Each row is a point on a landscape with many valleys, with its height.
From any point a ball rolls to the lowest of the 4 points nearest to it. It stops when none of these is lower. Distance is the straight distance between rows; heights are no part of it.
Funo: [-5 -7 -8 19 15 -8  3 -2]  h=371
gamis: [  1  -2   3  13  -9  -8 -12  -6]  h=445
por: [ -6  -1  -6  16  34   2   5 -16]  h=620
feb: [  0   4  10  -1 -14 -13  -9   7]  h=508
gomog: [ -4   4  -9  -6  -6 -12   6  22]  h=317
pura: [  5  10   1 -17  -6  18  -4 -10]  h=89
Lop: [  1  -2 -10   8   8  18  -1 -22]  h=590
Sos: [ -3   0  -7   8  -6 -14  -1  12]  h=233
mibo: [  0   1   2   7  -9   3 -11 -11]  h=521
dus: [ 10  -1  31 -18 -14  -6  -4  11]  h=127
Ruzo: [ -8  -3 -16  11  -2 -17   2  21]  h=135
vita: [  9   1  34 -14 -17  -8  -8   6]  h=102
sus: [ 10   2  23 -24  -9  16   2   0]  h=203
ginu: [  9   5  10 -26  -5  22   3  -6]  h=381
nusul: [  0  11 -16 -22   2  26   5 -12]  h=496
Savof: [ -3   4 -18  -1   1   2   3   4]  h=130
bobe: [  2   4  -8   2  -2  21  -9 -25]  h=615
zorek: [  4   6  18  -3 -20 -14 -15   2]  h=391
Linir: [ -2   2   4   0 -11 -31  -1  30]  h=225
gog: [-10  -6 -14  19  31  -5  13  -5]  h=641
kono: [  5   7  15  -7 -17  -1 -15  -8]  h=260
koziz: [ -2  -5 -12  13   8   5  -1  -8]  h=502
Govi: [ -7  -5 -20  10   5  -2   4   4]  h=169
Gez: [-7 -6 -5 16 32 -5  9 -7]  h=642
Ven: [ -9  -5 -24  13   9  -6  10  12]  h=37
Pul: [-4 -6 -6 15  0 -4 -4 -6]  h=431
relef: [ 11  -3  35 -20 -12   9  -1   3]  h=141
gire: [  0   7 -25 -10   4  22   4  -9]  h=177
bodub: [ -4  -5   3  23  20 -15   4  -6]  h=385
bine: [  5   2  13 -20  -5  -1   7  15]  h=359
zevon: [ -6  -6  -4  20  -1 -22  -3  14]  h=214
dodu: [ -8  -5 -28  15  21   3  15   2]  h=232
Dano: [  1  -6   8  19 -13 -29 -11  14]  h=235
vok: [ -1  -4  -8  14  16  11  -1 -18]  h=477
Veso: [ -4   1 -14  -1  -1  -7   5  15]  h=234
kora: [  4   1  18 -17  -8  -7   2  16]  h=259
kada: [ -5   0 -20   4   9  12   5  -7]  h=653
Rimi: [ -2   3 -12   3  -1  10  -2 -10]  h=663
zipu: [ -6  -6 -17  14  25   8   8 -13]  h=569
Pulik: [ -7   0 -27   3   6   6   7   4]  h=448
lar: [ 11   6  33 -15 -18   0 -13  -9]  h=154
kizas: [ -5  -9   3  29   5 -24  -2   6]  h=292
Masug: [  5   6  -1  -5 -10  22 -13 -25]  h=499
Miz: [ -5  -3 -29   6  15  12  13  -3]  h=436
raza: [  7  -2  15 -25  -1  13   8   6]  h=319
babi: [ 10 -10  31 -16 -11  -2   5  17]  h=187
lemiz: [ -1  -6  -1  20  13  -3  -2 -14]  h=416
likef: [  2   1  17 -12 -10 -17   3  25]  h=405
bala: [ -2   3   0  -5  -9 -15   0  16]  h=415
Mep: [  0   8  -2 -20  -3   7   6   6]  h=535
Fitiz: [ -9   1  -8  15  40  -9  11 -10]  h=639
zepof: [ -3   0   2   8 -11 -28  -2  21]  h=33
zet: [  1   8  -3 -16  -5  11   0  -4]  h=352
zav: [  0   6  -2 -12  -9   1  -1   2]  h=509
talin: [ -2  -5   2  22  -2 -12  -8  -3]  h=373
Lela: [  6   9   0 -28  -1  27   4 -13]  h=456
tig: [ 13 -15  34 -19 -12  11   6  11]  h=162
Pefo: [ -5  -8  -6  23   9 -15   2   5]  h=307
Nuta: [  6   1  26 -14 -15 -15  -2  16]  h=207
savu: [  4   9 -10 -13  -5  32  -6 -26]  h=619
Konu: [  1   0  -3   7  -4  11  -8 -20]  h=585
fip: [  5   9   7 -10 -14  11 -12 -14]  h=372

For each start below, name the point where the ball stops.
feb: vita
Miz: Ven
bine: vita
tig: vita

Call two points neighbours if one is among the 4 nearest of the other. Go from one point of each pair to the other, from neighbour to neighbour, staying as low as possible. Name the highest point that can't be avoided.
Savof, zepof: Sos
pura, Savof: likef
Ven, Savof: Govi
vita, pura: fip
